Points on a hilly landscape, in no order, each with its height.
From any point a ball takes the steepest step (drop divided by distance) to one of its 2 nearest points. It stops when none of these is lower. Distance is the straight distance between rows; heights are no part of it.
Z_926: [  4 -55 -19  16  -1  42 -48  27  30  20  19   7  30  76   2  57  13 -42
   8  43  16 -33 -25  10 -23   2 -19 -29 -37 -32 -61  63  28 -15  -2  42
 -19  11  21  79  61  -3  -1   2 -43  25  19]  h=60.8
Z_662: [ 34 -76  -2  10  -9  -7   5  11  13  10 -18 -41 -71 -60  18 -27 -32  -6
 -24  -3   5 -25  65  39  -2 -51  21 -30  19  -3  12 -47 -50   4 -15  41
  15 -54 -10  44 -11  26   4   4  35 -40 -29]  h=11.4
Z_218: [-38 -19 -36 -44 -10  41 -20 -68  36  13  26  31 -15 -80 -10 -65  -9  46
 -17  81   7 -67   5  -5  45 -46 -24  71  13  -8  34 -11  -7  38  17 -51
 -40   0  50 -83  30   3  19  14  44 -12 -26]  h=25.9
Z_149: [ 41  40 -32  27  58  18  10  34 -73 -34 -45  46  48  31  22   8  24   7
  54 -47 -22  55 -12   8  30  29  -4 -29  -9  19 -35  47   7  24 -36 -31
  -4 -16 -22   5  19  13 -41  -4   3  27 -24]  h=60.4
Z_322: [-13  22  10   5 -59  36  51  69   9  -2 -48  18  46  32 -15 -39  11  40
 -46  -4  53 -10 -20  47 -27  -1 -23  54 -10  -2  -4   1  -1  33  33 -27
  -2 -34   8 -30 -32  -1   5  -9 -24  38 -18]  h=67.0
Z_230: [-41  11   8 -44  21 -26 -23 -52   8 -22  59  18 -18 -10  43  -2  -8 -23
 -28  42  17  22 -43 -20 -17  15  38   9  34  -1  -8 -28 -40 -15  28   4
   7  -2  50 -14   6 -15  69   5 -34  15  37]  h=48.7
Z_742: [-65  31  -2 -36  15 -26 -10 -23  11  25  31 -39  -4 -19 -48 -33 -20 -12
  18  29 -46 -25  38 -35   1 -26   7   0  36  25  60 -12   5 -53  -4 -23
 -52  45   3 -34  -1 -30  21  38   1 -35  27]  h=59.3
Z_523: [  2   3  21  16   5  -1  -9 -12  17 -31  -8  56  -6  42   3  42   3  16
  27 -70  20  36 -41 -23  46 -17  62 -56   1  -3  15  12  56   7  47 -46
  23  -5  -8 -17 -30  31 -29 -34  38  57  -8]  h=48.3
Z_784: [-26 -12  61  40 -17  24 -20 -38  70  -8  52 -33  -5  38 -48  38   3 -67
  19 -17 -44 -30 -22 -14 -11 -54   0 -19 -31 -12  30  35  84 -29 -12  25
  12  51 -17  46  32 -26  28  24 -53  13   6]  h=37.2
Z_620: [ 10  23   9 -43   6 -49  12  22  -8  -2 -39  21 -12  53  -3 -15  23  -6
   8 -52  12  25  16 -13   5  40  -1 -41  17 -25 -15  12  15 -29 -12   2
  10  15  -2 -45 -38   6 -49 -26   0  46   7]  h=64.6
Z_186: [ 22 -18  44  32  16  17  15  -9  75 -40   1  -8 -33  41 -23  43  -4 -67
  17 -72   7  33   8 -19  36 -38  50 -78  -6  -5   4   3  47 -10  47  -2
  37  16   4  31 -33   4 -31 -16  -8  44  13]  h=49.6
Z_141: [-32  -3 -17   1  12 -15 -38  45 -15  15 -37  -7  28  10   5   6  14  25
 -10  26  36  12 -30 -15 -50  19 -18  60  43 -12 -21  27  24   2 -19  17
 -29 -24 -24   2 -28  33   4  35 -54  84 -15]  h=65.2
Z_478: [ 14 -44  41 -11 -44  -3  -3  28  57  20   9 -98  -5 -35 -18   5  12 -52
  23  60  26 -87  13 -16   0 -28  12   2  -6 -26 -98 -35 -31 -37 -53  70
  32  21  21  10  33  27 -15 -11 -10 -10   1]  h=55.2
Z_740: [ 11  18 -16  46 -13 -42  37 -47  -6  -6 -39   1 -53 -21 -15 -24 -22  42
 -11 -16 -17   6  26   3   2 -10  19 -13  14  14 100 -18 -10  19 -31 -20
 -28  30  14   3 -38 -42  18 -12  62 -93 -39]  h=32.6
Z_491: [ 21  -2 -40  11  52 -60 -21 -24 -96  12 -36 -12  38 -42  20  12 -24 -12
  46  -1 -32  -2   0 -43   3  -5 -14  37 -34  35 -25  -7  -8  26 -37  -4
 -49  21 -53   8 -11   6 -35  55 -44 -54  25]  h=32.8
Z_252: [ 17 -20 -47   7  -4  -8   1  -1 -15   0  31 -47 -30  -4 -53  31 -20 -27
 -23 -41 -70 -11 -25  14  61 -71 -13 -13 -44  65  -3  -3   6 -16   7  16
  12  -5 -16  59  21 -52  -4  -1   8 -58  22]  h=18.2
Z_770: [  3 -11  11  -4  42  42  25 -71  38  14  -2 -15 -36 -82 -15   5 -55 -44
   7  52  34 -53 110  -3 -30 -24  18  -3  34 -12   6 -37 -32 -13   9   8
  35   6  53  19 -12   7  47  27  44 -43  45]  h=24.4
Z_944: [ 38   6 -13   7  11  11 -46  71 -18  13 -33  -7  23  27  24 -16  36  11
 -10 -27  24 -75 -59  35 -15  -7 -19   3  -6   0  -7  48  43  28  -9 -52
  -1 -32 -35 -10  -4  39  -2   3 -23  12 -21]  h=26.9
Z_426: [ -2  40 -12  13  16 -16   0   7 -43  -7  13  33  32 -18  20 -28  10   2
  40  31   4 -10   8 -18 -33  84  -4  11  12 -15 -49  -3 -14  -1 -40   9
 -25  34 -35   4  22  13 -51  29 -10  12   9]  h=31.1
Z_313: [-31 -13 -33 -32  24 -20 -61 -59  24 -16  38  24  -9 -71  11  10  10  50
  -6  37   3 -21  10 -17  69 -24  13   4  10   2  24 -10 -21  12  34 -50
 -45  13  52 -58   9 -45  46  18  47 -24 -30]  h=31.5
Z_472: [ 54 -31  54 -56  16  37  -3  53 -12 -15  -5 -32   2 -68 -19 -12  43  -7
 -58 -28  25   4 -31  81 -34  50 -44 -25  -1 -31 -32   0  18  22  21 -12
  45 -23  16 -40  10  -3   7 -55  51  75 -10]  h=19.5
Z_516: [-36  20  64  17  -3   3  -9   1  37 -58  70 -51 -10  29 -44  10 -24 -50
  30   4  27 -36 -34 -19   9  11 -27 -41  23   7 -24   4  58 -64 -17  67
   2   3  13  25   1  12  54  -7 -31  46  10]  h=52.1
Z_544: [-51 -15 -24   4   9 -48 -58  -5 -19  53  33  18  26  47  11  44   8   4
  45  54 -37  35 -44 -19 -14  11   6   7 -12  18  -5  36  35  -2  -1  35
  -2  -2 -25   3   3  12  -1  25 -37  19  59]  h=21.3
Z_828: [ 23 -14 -31 -15  12  33  13   0  24   5   9  44 -17  -5  33  42  -4  32
  -9 -28 -18  45  -4 -26   1 -23  44 -18  22  10 -25  13  -7   4  70 -43
  42 -43  29   5  49   6  51 -19  11  11  34]  h=23.0
Z_281: [ 18  16  21  20 -12  16   3   5 -10   7  66 -77  11 -38  18 -46 -18  28
 -35  39  24 -69 -20 -12 -32   8   1  13  52   0  -7 -45  -9  -4 -22  18
   0 -18  14 -32  23   9   8 -19  17 -20   4]  h=13.2
Z_39: [-17 -24 -22  21   9   2  29 -10 -18  27 -25 -10  -1 -69   1 -21 -58 -30
  11  53 -54 -39  32  34 -44  -3   4  44   4  27  -5  -8 -13  49 -43  20
   1  -1 -48  33  -2  26 -12  47 -22 -69  36]  h=28.1
Z_134: [ -3 -53 -26  41  -2  46 -21 -58  17  45  37  22  -2   8  35  31  -2 -37
  -4  47   1 -41  18  -1 -32  19   3 -35 -33 -58   0  15 -10 -13   7   3
 -17  60   0  55  68 -30   9  36  39 -26  14]  h=33.4
Z_214: [-76  34  15 -13 -20  -1 -29 -34  31   9  22  21  14   4 -59   3  -7  64
   7   1 -39  32 -38 -19  47 -39 -25  48 -29  30  65  31  92  10  29 -30
 -26   1   7 -85 -12 -28  32   3 -11  -4 -40]  h=39.3
Z_396: [  9  11  -8 -15 -28  49 -16  66   7  28 -21  -5  19   6 -14 -57  20  45
  -3  -9  -5 -67 -56   2  30 -34 -60  57  11  21  31   3  21   5  -9 -37
 -52  -9 -24 -24  -3  24  32 -14 -47  -4 -36]  h=31.6
Z_975: [-12  12  30  13 -65  -3  20  -9 -27  42  29  17   4  19  -2   0 -12  28
 -27  -5 -25  10 -24  42 -23  31  50 -20 -21 -43   6 -26  -1 -19 -14  -4
  50  -5 -38 -27  34   5  14 -25  95  18   2]  h=57.1
Z_570: [-17  -4 -34 -31  -1 -44 -21  23  -4  30   6 -39   2 -21 -47 -13 -28  20
   0   8 -34 -14  49 -59   1 -40  17  31  23  34  26  -4  -5 -40 -12   4
 -32   1 -37  13 -36 -11 -44  37 -15 -21  17]  h=60.5
Z_206: [-39  30  10 -48 -18 -16   0 -19  31 -16  16  32  -4   9  -3 -10 -36  37
 -37 -20  29  12 -24 -54 -19 -13  38  26  40 -11  22 -19 -32 -32  37 -44
 -10 -13  49 -49  -4  -1  81   0 -14  33  -1]  h=51.5
Z_380: [ 19 -31 -36  16   0  -4 -50 -72  28  38 -33  33 -54  25  57  33  38  -6
  -5 -55 -36   1  -7 -15   0   1 -21 -21 -71 -35  55  21   3  -1  20 -44
 -10  47  13   2   6 -18  28  21  17 -57 -25]  h=10.7
Z_863: [-32   4 -36  -6 -65  43  75  16  -1 -13  36   7  31 -22   6 -95  -6  20
  -7  46   2 -13 -43 -12  32 -13 -31  36  31 -12  25 -36 -14  -6 -10  -5
 -20   8  17 -35  15 -25   3  10 -31  40   1]  h=14.8
Z_655: [-12  24  10  28   0  43 -10  52   9  -5  27 -32   7 -16 -30 -56  10  47
  28  -9 -48 -17  -8  -1  41  -4 -15  33   8  38  45 -36  27 -27 -17 -34
 -79  12 -42 -14 -18 -18  18  18   3 -51 -37]  h=36.2
Z_529: [-30 -10  10 -29  13 -66 -56 -27  33  10  63 -32 -15   4 -32   8 -19 -34
  18  19   7 -25  34 -64  31 -39   9 -57  45 -16  30 -28 -23 -62 -20   5
 -29  25  34  -5  13 -18  17  38   4  12  20]  h=58.1
Z_765: [  5  15  23  31  -3  20  38  -2  52   0 -33 -29 -48 -49 -31 -52 -23 -28
  -3  16 -11 -51  86  37 -56 -13 -11  27  21  25  27  -8 -22 -20 -37  42
  21 -41  29  70  -8  42   4  -8 -15 -84  12]  h=18.1
Z_596: [ -3  10  11  54 -11 -18  54 -38  -6 -30  22 -57 -43  27 -28  12 -27 -17
   2 -26 -47   5  20  -5  18  -8  25 -51  -2  42  59 -23 -17 -10 -16   6
   3  32 -12  16 -35 -48   8 -26  34 -79  -8]  h=34.6
Z_950: [ 11  -4  -6  11 -36 -26  -5  13 -40  42 -23  16  23  75  22  26   6  -8
 -18 -44 -15 -12 -66  56  15  11  25 -31 -73 -15  -3  15  -2  18   4 -23
  31  -6 -57 -18  17   7  10 -13  62   9  12]  h=58.0
Z_820: [  3 -57  -2 -17  -6  -5 -52  14  57  33  65 -60 -10 -17  -3  -7   8 -45
   4  54   6 -72  39 -20  26 -43  15 -20  17 -17 -12 -31 -34 -34 -18  32
  -8  -2   1  22  24  -5   6  20 -13  10  15]  h=56.8
Z_23: [  2 -17  19  36   4  36 -34 -90  67  24  69  35  -1  31 -10  56   9 -37
  14   3 -23  -1   7 -24   8 -15 -33 -34 -39 -37  38  22  45  -2  10   1
 -27  72   3  53  56 -61   8  24  -9 -29   8]  h=35.5
Z_428: [ 17  21  57   4   6  16  36  15  55 -37  26 -48 -23   7 -51  26 -15 -42
  -5 -31  24   2  24 -16  30 -13  -9 -71  46   1 -10   4  52 -35  18  31
  51 -11  28 -10  -6 -13  25 -37   6  38   4]  h=50.7
Z_937: [ -5 -73 -40  -2  15   7 -24  -5   3  34 -11  -4  34  94   7  18   7 -76
   1  13 -34  -5 -27  28  16 -17  -7 -17 -93 -26 -22  55  11  -6  -6  27
 -13  11 -25  46  15 -39  21  21 -46  -1  26]  h=59.7
Z_265: [ 48  54  -5  12  60 -11  40  28 -52  -9 -77  11  27  12 -20  26  29 -51
  24 -54   0  51  29  16 -14  22 -33 -10 -16  32 -50  34   8  18 -24 -14
  28  -2 -28  25 -26   0 -43   5 -34   7   8]  h=59.2
Z_719: [  1   9 -25  -9 -11  65  54 -19 -12  -5  21  54  13 -30  26 -25 -19  25
 -36   2 -32  43 -42  -5  -7   9  32  26  27 -18   7 -14  10   0  26 -29
  33 -31   0 -14  46 -14  74  -8  26  15   6]  h=22.5
Z_886: [ 24   3  36  23  26  75   6  60  38  -9 -28 -11   3 -85   1 -44  13   3
 -19  29  30  -8  53  56 -22  50 -40  27  53 -24 -45 -59 -36   0   0  35
   0  -5 -11  15  -3  40  -6  -8 -20 -12 -56]  h=4.1
Z_777: [-16  24 -24   1  -4  29 -35  37 -69 -10 -22  68  32  66  24   9  14  46
  60  -9 -10  27 -53 -31  37  27 -11  17 -41  15  -6  74  20   3 -17 -16
  -8 -20 -26 -21  65  54 -37  -8  24  40 -37]  h=61.9
Z_800: [-49  31   6 -17 -20 -23  43  19 -11 -48  85  -6  34  17  -9 -99 -34  -2
   6  36   9  -5 -67 -15   0  34 -22  39  29  18   0 -14   4 -33 -17  21
 -55  15   1 -20 -11 -22   8   4 -20  24   5]  h=20.6
Z_907: [-13  52  44  24 -13  26  -2  48  32 -47  55   8  19  26 -30 -33  -4  43
  -1 -26  40  -8 -73  -2   1  -7 -23  29  34  27  43  19  79 -11  34 -13
 -16 -30 -13 -11 -35  28  -4 -12   1  52 -25]  h=44.1
Z_270: [-22  21  18  26  -1   0 -11  -1  37 -20   5 -57  -1  10 -16   1   8  55
 -22 -36 -44 -11   9 -17  32 -55  31  17   7  38  95 -11 -25   0  13 -52
 -41 -27  36 -55 -25 -13  45 -24  20 -61 -51]  h=54.5
Z_795: [ 23  16  28  21  25  52  -2  28  49  -7  -3 -37 -13 -69 -10  11  23 -21
  -7   7  -2 -31  84  -4 -10  -8   6  15  48   5  16 -39 -18 -18 -19  15
   9 -19   5  53   1  23  16   8 -27 -19  -8]  h=13.1
Z_86: [-24 -35  16  -3  43 -34 -39 -71 -13   8 -10 -25 -27  43  67 -30  34 -60
  16  23 -41   8  13  48  -2 -16  12  -5 -71 -12  23 -31 -40   7 -17 -13
   0  36  14   0 -30 -23  33  28 -60 -68  24]  h=43.3
Z_475: [ 26 -35 -11  13  29 -38 -16 -18 -15   4 -20   1 -17  62  75  15  38 -65
   1 -13   7  12  16  -2   5  11   4 -25 -37 -35 -26  -1 -57  20 -23  14
  19  23   5  -3 -27 -18 -13  -3 -53   4  10]  h=41.5
Z_982: [ 18  16 -19 -38  -2 -83  24  15 -43   9 -33 -44   5  -9 -69  -5 -38  10
   3   1 -19  11  25 -69 -25  21 -21  33 -18  26 -17   1  -3 -17   4  52
   8  18 -39  20 -47 -22 -98  19 -42  -8  29]  h=61.6
Z_157: [ 15  17 -26  22  41 -26 -18 -38 -37  29  -9  22  -6  24  46  13  30 -21
  69  21 -37  19  39 -40 -29  48  -2   1 -27 -11  29  16  -7 -16 -44  -7
  10  51 -48  23 -27   3 -60  27 -12 -30  10]  h=33.7
Z_581: [ -6  18  39  -7 -18   0  61  -6  -9  23 -42   5 -24 -69 -62 -13  20 -27
   0   1  -9  43  86  52 -46  48  -7   3  15 -16 -56 -55 -42 -22 -26  33
  24  36   2   0  11  17 -51 -36  44 -45  15]  h=57.2
Z_854: [-13  55  35  51  21  -4  16   5 -14 -52  31 -26   7  33  -8 -27   4   4
  24 -21 -19  -5  30 -11   6  33   8  -5  15  26  35 -19  21 -34 -36  -7
 -39  24  -4  -7 -44 -26  -1   0 -21 -45  12]  h=36.7
Z_987: [ 31 -23  44  26 -33  -4  17  45 -18  19  -9 -95  -6 -58  -2  -3 -31  13
 -37  -4   6 -41  39  51 -47  -9  -4 -12  23  -8 -18 -43 -26  31 -33  27
   9 -18 -31  -3  -2  16 -17 -22  26 -24 -12]  h=6.2
Z_960: [ 17  17  37  -4 -38 -12  57 -24 -27  38  16 -12  -9 -24 -22  27   5  -8
 -13 -17 -34  53  17  15 -22  33  39 -40  13 -21 -24 -64 -25  11 -38   6
  42  35  -3 -11  16 -10 -32 -52  74   8  22]  h=56.4
Z_721: [-53  36  21  13  -9 -21  -1   9  19  -8  43   6  27  55 -26   0 -40  42
   1 -11   5   9 -45 -15  25 -29  -9   4   8  37  58  34  66   5  41   9
  -8 -22 -16 -71 -53 -12  20 -28  -7  16  22]  h=41.6
Z_559: [ 22  44 -14 -11 -27 -42  -4 -15   5  53  43  17 -27  52  -3  33  12  -4
  36 -26 -17  25  -3 -40 -13   6  -2 -22  13  25  14 -41 -15   3 -11  10
  40  37 -19  34 -34  22 -63 -31  19 -62  32]  h=15.6
Z_310: [  2  -6 -19  -6 -24 -34  59  12 -33  31 -97  69  -5   8   3 -50  -9  34
  29   4  -1  81  61  69 -29  41   2   4 -50 -20   6  -1 -70  36 -14  24
   0 -37  -5  -8 -12  24 -31 -20  37  -3 -24]  h=66.9
Z_857: [  3 -25 -29  29   3   0   6 -11  12   2  31   5  14   5 -31  51 -38 -21
   7 -57 -49  38 -31   6  82 -69  31 -55   7  35  14   5  58  11  38  -4
  29  -5 -14  14  -5 -30   5 -33  45 -11   9]  h=20.9
Z_403: [-31  19 -21 -24   2 -12 -38 -70   8 -19  -5  74  13  10 -29  23  12  79
  13  23  12  17  14 -47  67  -3   1  34 -20  14  51  12  20  16  27 -54
 -40  17  41 -57 -26 -34  32  -9   0 -35 -32]  h=36.1
Z_382: [-34  -5 -38  -2   9 -28 -14  21 -16  47  16  -6  42 -23  -7 -10 -16   1
  35 109 -71  -7 -10  11 -29  20  19  55 -14  26 -23  12   8  37  -5  23
  -3  -7 -30   5   7  -3 -17  31 -46 -26  77]  h=24.9
Z_70: [ 34   7   4  20  -4  -1  40  37 -16  -5   7 -17  11   4 -33  51  -1 -15
   8 -27 -55  46  -9   0  32  -6  27 -23   7  25  -6  13  42  31  -3  17
  43  -7 -63  21  12  -7 -42  -9  10  29  22]  h=22.1
Z_142: [ -1  28  -5  -5   2  -3  29 -66  28   7 -10   4 -82 -30 -26 -14 -32 -34
   4  16 -15 -30  81   5 -33  -2  -4 -22   6  23  55 -28 -41 -33  -9  14
  33  18  30  71 -30 -11  25  -5  11 -96  29]  h=21.1
Z_263: [ -9 -38 -17  23  -8  48 -11 -26  -9  11   4 -11  29 -48  30  49 -21 -51
 -24  52  16 -54   2  25 -41  20  20  -6  -1 -31 -55 -14 -13  -7 -20  23
   7  24 -10  48  29  -1  33  34 -11  -6  18]  h=30.9
Z_557: [  9 -15 -13 -15  16  13  -2  36 -45  -1 -22   4  -1 -52  24  53  25 -21
  20   6 -26  61  52  -5   5  28  -2 -41  25   0 -79  14 -34  15 -21  44
  17  15   1  15  73  20 -78 -29  14  17  -3]  h=15.2
Z_94: [ 46  -9  35 -35  15  60  -9  79 -12  24 -18 -20  33 -70  -8 -36  12  17
 -36   9  40 -13 -22  76 -43  49 -73  19  29 -22 -70 -27 -10  10  13  20
  10  -2 -10   3  -4  41 -11 -52  -1  32 -54]  h=12.9
Z_163: [ -4 -36 -31  -8   2  42   0  15 -15  16  20  38 -12  -1  68  46  -1  -4
   8  22 -23  63  19 -37  14  11  33 -57  -3  -5 -47  13 -43 -20  32  24
  42 -12  33   9  92   6 -17 -26  43  15  24]  h=19.2
Z_554: [  6  16 -20 -23 -31  58 103  16  20  -3   1  29  26  -5 -20 -55 -26  10
 -24  -8 -11  49 -10 -11  32 -18 -17  -9  51 -10   3 -22  22   0  15   0
  23 -35  42 -29  27 -27  12 -36  -9  42  33]  h=18.8
Z_128: [ 17  16  -2  -1 -15  10  65  12 -37 -22 -90  60  41  54 -11 -42  19  23
  26 -29 -12  74  28  34   2  39   6  22 -62 -34  -2  22 -27  24 -18 -35
  20 -21 -14 -53 -24   9 -31 -24   8  53 -36]  h=66.1
Z_880: [ 26 -18 -20  25   3 -35   0  -1 -28  56 -21 -23  38 107  -3  26 -13 -78
  25 -30 -35  -4 -82  27   8   7  -9 -24 -95   7  -2  22  19   9  -9   4
  31  29 -68  14   0  -4  -4  13  -7 -20  43]  h=58.8
Z_786: [ -3 -14  28  -8  36  -7 -64  34  44 -56  62   3 -17  23  17   8  24  12
   4 -19  42  27 -77  10  33 -18  -7 -11  29  19  -9   5  19 -23  59   6
 -16 -55  23  41 -14  40  43  16  -2  74 -13]  h=42.4
Z_210: [ 33  12  25 -24   9 -31  39  -3 -28 -16 -72  44  20  78 -10 -15  28  15
  43 -42   7  76   5 -21  31   7  35   8 -27  -7   1   4  23   2  -9 -45
  33   5   1 -60 -75  22 -78 -61  18  50 -26]  h=65.3
Z_980: [  1  10  13  -1 -30  44  -7   7  31 -68  -9   9  15  27 -36 -26  27  80
 -18 -35  23 -22  -9 -22  73 -34  27  63   9  24  40 -32 -10  15  31 -67
 -56 -24  50 -32 -15   5  43 -24 -11  -8 -66]  h=51.4
Z_955: [-22   6  -6   3   4 -27 -59 -50   1  62  60  28 -14  54  26  48  27 -27
  49  -4 -46  31 -50 -12  18 -19 -13 -19 -33  28  17 -10  19  -3   7   4
   9  36 -10  25  11   9 -10   3 -22 -57  51]  h=18.3
Z_182: [-36 -21  -6  37 -42  -7  49 -41   9  17 -67  23 -46 -38   8 -72 -51  34
  -8  12  23 -44  29  31 -21 -37  -1  37   1   3  83 -13  -9  29 -26 -15
 -67  -6  15 -38  -3   7  21  28  40 -67 -34]  h=29.8
Z_922: [-18 -17  27  12 -11 -23 -72 -25  39 -25  48  36 -16  69  29  24  16  21
  -5 -45  27   0 -79 -16  19 -23  28 -10 -33 -15  19  20  26 -17  56 -31
   3  -9   7 -27   2  10  32  10  16  46 -21]  h=46.4
Z_279: [ 20  -2  29  14  53 -19 -53  61  21 -37 -22 -15  -5  26  31  43  59  12
 -20  -8  96  24 -54  12  -6  -1 -20   9  15  26 -28  26  -2  29  50 -14
 -12 -63  12   3 -33  28   5  29 -18  76   1]  h=36.6
Z_195: [ 10   3 -16  29  17 -28  34 -36 -62 -29 -25 -24   4 -76   6  36 -40 -42
  13  22 -29 -22  42  -9  12  11  18   7   7  19 -23 -24 -37  53 -46  22
 -11  55 -48  25  -8 -29 -29  49 -14 -33  31]  h=30.3
Z_106: [ 13   2 -35  21  22   0  16  -1 -40 -14 -12  12  -1 -20   0  87   4 -25
  44  11 -40  64  10 -48  33  12 -14 -34  25  25 -31  49  13  15 -33  50
  10  18 -23  63  54 -13 -43  10 -21  36  27]  h=19.1
Z_179: [-36 -35   2   7  20  59  28 -48  29   5 -19  19  -1 -85  26  25 -61 -38
 -25  65  26 -27  66  27 -63  35  30  27  47 -15 -33 -25 -26  11   8  11
  23  12  14   1 -21  22  32  47  20 -10  28]  h=27.6
Z_633: [ -2  18 -11 -18   9  27 -40  64 -69 -36 -43  47  24  28  61  33  18  32
   5 -10  53  47 -46 -10 -32  39  -1  -5 -43  12 -35  74 -19  20  34 -20
   9 -27   7   4  44  39 -18  -7  21  60 -46]  h=63.7
Z_197: [ 67 -12  35 -42  -2  20   7  12   3 -40  29 -51   0 -36  35  -2  11   3
 -86 -32  71 -20 -54  25 -29   2  -8 -15  27 -36 -20  -2  11   9  45 -10
  37 -19  28   0  20  -7  43 -20  37  66 -39]  h=24.5
Z_797: [ 10  21   0  -7 -36 -29  92  25 -14   3 -87  24 -11  32 -23 -56 -19  44
  -9 -41  29  32  62  56 -17  12 -32  -4 -33  -7  34 -10 -38  31   2  -1
 -13 -24  31 -18 -73 -15 -11 -43   8 -37   4]  h=67.6
Z_74: [-54  -8 -37 -27   3  10 -34 -25 -41  24 -57  63  47  14  46  22  -7  28
  -3  41  22  11 -32 -27 -41   3  -2  79   1 -20  -3  46   3  13 -19 -16
 -32 -22   8 -38 -20  40   6  16 -65  40  -8]  h=66.8
Z_372: [-13  14 -19 -22  -9  20   8 -31  -6  22  66 -39   9 -62  -1 -77 -30  46
 -21  55  43 -66 -36 -33  24 -37 -13  47  46   0  16 -48 -23  -4   0 -16
 -35  -4  40 -75  20  -8   8  -2  65 -19  -8]  h=20.0
Z_652: [ -3 -70 -14  13  48  13 -52  17  18 -32 -18 -20  -1  -3  80  16  29 -62
  15  32  27   0  63  -6  -2  30  -7 -13 -18 -38 -46  36 -50   2  -9  51
  -6   8   9  14   9   4 -45  37 -69  39 -24]  h=39.0
Z_92: [  3  12   2 -43 -13  18  13  26 -44 -27 -75  59  34  46   8   4  16  41
 -21  -3  75  10 -38  23 -16  17   5  53 -48  11 -36  50 -10  55  46 -48
   6 -53  -7 -36  -8  21   5  -6 -21  69 -29]  h=65.5
Z_712: [-12 -25 -29  13 -20  40  20 -11  -6  17 -32  35 -22 -47  41 -53 -21  27
 -26  25 -14 -21  11  24 -13  -2  29  31  12 -25  24 -20 -23  23 -13 -24
 -12 -33 -16 -22  16  17  54  15  26 -34 -12]  h=26.7
Z_393: [ 30  36   9  -9 -21  55 -35  24  26 -49  23  53   8   6 -18  -2  30  86
 -14 -25  51 -20 -47 -11  32 -21 -17  46  27  17  19   9  33  -3  43 -56
 -38 -39  21  16  20  31  19 -15  14  20 -59]  h=47.8
Z_674: [ 25 -23  -6 -54 -19 -79  13  32 -48   4 -44 -83 -15 -21 -54  41 -27 -28
 -18 -38   3 -24   8 -44   6 -24 -29 -27   5  25 -55   8  -2   1 -13  62
  -2  10 -36  24 -12 -16 -50  10 -33  31  24]  h=62.5
Z_180: [-17  31 -12 -10  -1 -21  23  29 -17 -29  68  24  45 -31  -9 -53  -3   1
  16  72  34  27 -56  -8 -32  67 -24  52  46   6 -54   2   9 -16 -13  46
 -34  11 -21  29  18  17 -33  24  -1  45  -7]  h=26.8
Z_845: [-72  15  38 -28  46 -25 -43 -44 -18 -30  56 -29   7  22  51 -32  28 -16
  -9  48 -32  20 -33  48   5   7  42  14 -17  -1  17 -25  -9  -2  12  -3
  -3   9  22 -23 -11 -35  46  38 -54 -16  14]  h=45.8
Z_656: [ 34 -15   0 -25  26  -8 -25  12  19 -44 -20  -2   3  -9  63  31   2   5
 -57 -31  81 -42 -66  25 -55  31  -6  -8   0 -17 -34  38  -2  25  63 -25
  16 -24  38  24   6  28  30   3 -27  44   1]  h=30.0
Z_839: [ 47 -10 -28 -17 -29  -3 -19 -39  11  42  -8  48 -49  57  57  43  27  15
  17 -42  -6  13  -2 -17 -16  13 -12 -53 -36 -21  46   5 -30  32  28 -21
  47  23  -2  32 -10  10 -13 -23  36 -56   4]  h=12.7
Z_569: [ 31 -46 -41  32  -3 -31  22 -31 -34  -5 -17 -14 -72 -17  -5   0 -30 -33
 -28 -12 -19  -5  31  48  31 -47   4 -34 -34  20  14 -26 -51  20 -18  42
   4 -33  -4  72   2 -45  17   2  26 -71   7]  h=15.1
Z_205: [ 26   5 -28  15  29 -18 -48   6   1  -2 -15  12 -16  29  26 -25  50  31
  12 -43 -34 -28  -1  13  30 -19 -30  18 -33  19  42  58  46  -6  -9 -39
  -4 -27  -3 -14 -16   8  -6   2 -16 -51 -12]  h=22.2
Z_724: [-16 -23  -4  15   1 -15 -72 -28  38   6  -1  -1 -22  11  23 -20  33  40
 -23   0 -23 -44   7  13 -14   8   8  16 -61 -27  76  32  28  -8  23 -35
  -1  -4   2 -27 -16 -18  70  37   9 -35 -43]  h=16.7
Z_81: [ -1  11  37  -7 -11 -24 -13   3  37 -23  39 -45 -16  -1 -16  -5  25 -51
   6  37  47 -51   1 -20 -16  55  -4 -33  28 -37 -65  -8  17 -67 -39  67
  32  32  36   7  35   7  -4 -13 -21  35   7]  h=53.7
Z_246: [ 23 -36 -25  25  36  -3 -36   2 -11  -8   0 -26   0   7  19  21  31 -52
  58  26 -14 -19  79 -17 -17  14 -27  -7 -69  -9  -8  60 -10 -36 -32  37
   9  24 -26  72  -9 -13 -56  42 -55 -23   2]  h=36.0
Z_506: [ -6  13  11 -33 -16 -18   7 -15  10  -2  61  16  -1 -14 -30  22 -47  31
 -31  -9  49  60 -25 -47   6 -24  27 -25  68 -31 -27 -37  -9 -38  40 -11
  30 -30  38 -30  16 -13  55 -13  51  68 -15]  h=53.8
Z_16: [  3  22  10 -35 -25 -14  34 -20  -5  29   1  -3   5 -52 -11  39 -24  28
 -54  -4  21  34  43 -27 -12  -7  29 -21  68 -29 -12 -42 -21  11  -2  -1
  14   4  32 -34  -2 -26  -7 -39  34  24   9]  h=55.3
Z_510: [ 13  41  -5   3   2   3  51  32  -6  13 -61  14   6 -28 -45  -1  15 -18
   3 -58 -14  39  71  20 -36  12 -22  24  16  18 -53 -11 -16  -7 -22  10
   0   0  -1  35 -11  24 -87 -11 -26 -32   7]  h=58.2
Z_69: [ 15   8  17 -23   3 -42  -4  53 -29   7 -37 -40  10 -10 -11  25  25 -15
 -20 -31  31   0  -1   7 -13  17 -30 -24  43 -14 -53  12  25  17 -23  31
  -5   8 -29 -17  -1  -1 -33   0 -22  73   6]  h=63.6
Z_90: [ 18  34  21 -13 -46  16  61  54  -2 -14 -55  25  14  22 -44 -25  20  63
 -22 -55  31   4  23  44  19 -27  -7   0 -11   9   9   0   4  41  12 -59
 -10 -33  34 -22 -35   4 -33 -49  27  -2   9]  h=68.1

Two balls start at each pair of points below. Name the first point that both come to, or write -.
Z_980, Z_322 => -
Z_92, Z_950 => Z_960
Z_81, Z_784 => Z_886
Z_23, Z_937 => -

Call two points neighbours if one is among the 2 nearest of the other. Go from one point of each pair to the other, from neighbour to neighbour, staying as low as possible. Name the highest point that can't be avoided.
Z_863, Z_557 => Z_828
Z_380, Z_557 => Z_157
Z_557, Z_987 => Z_70
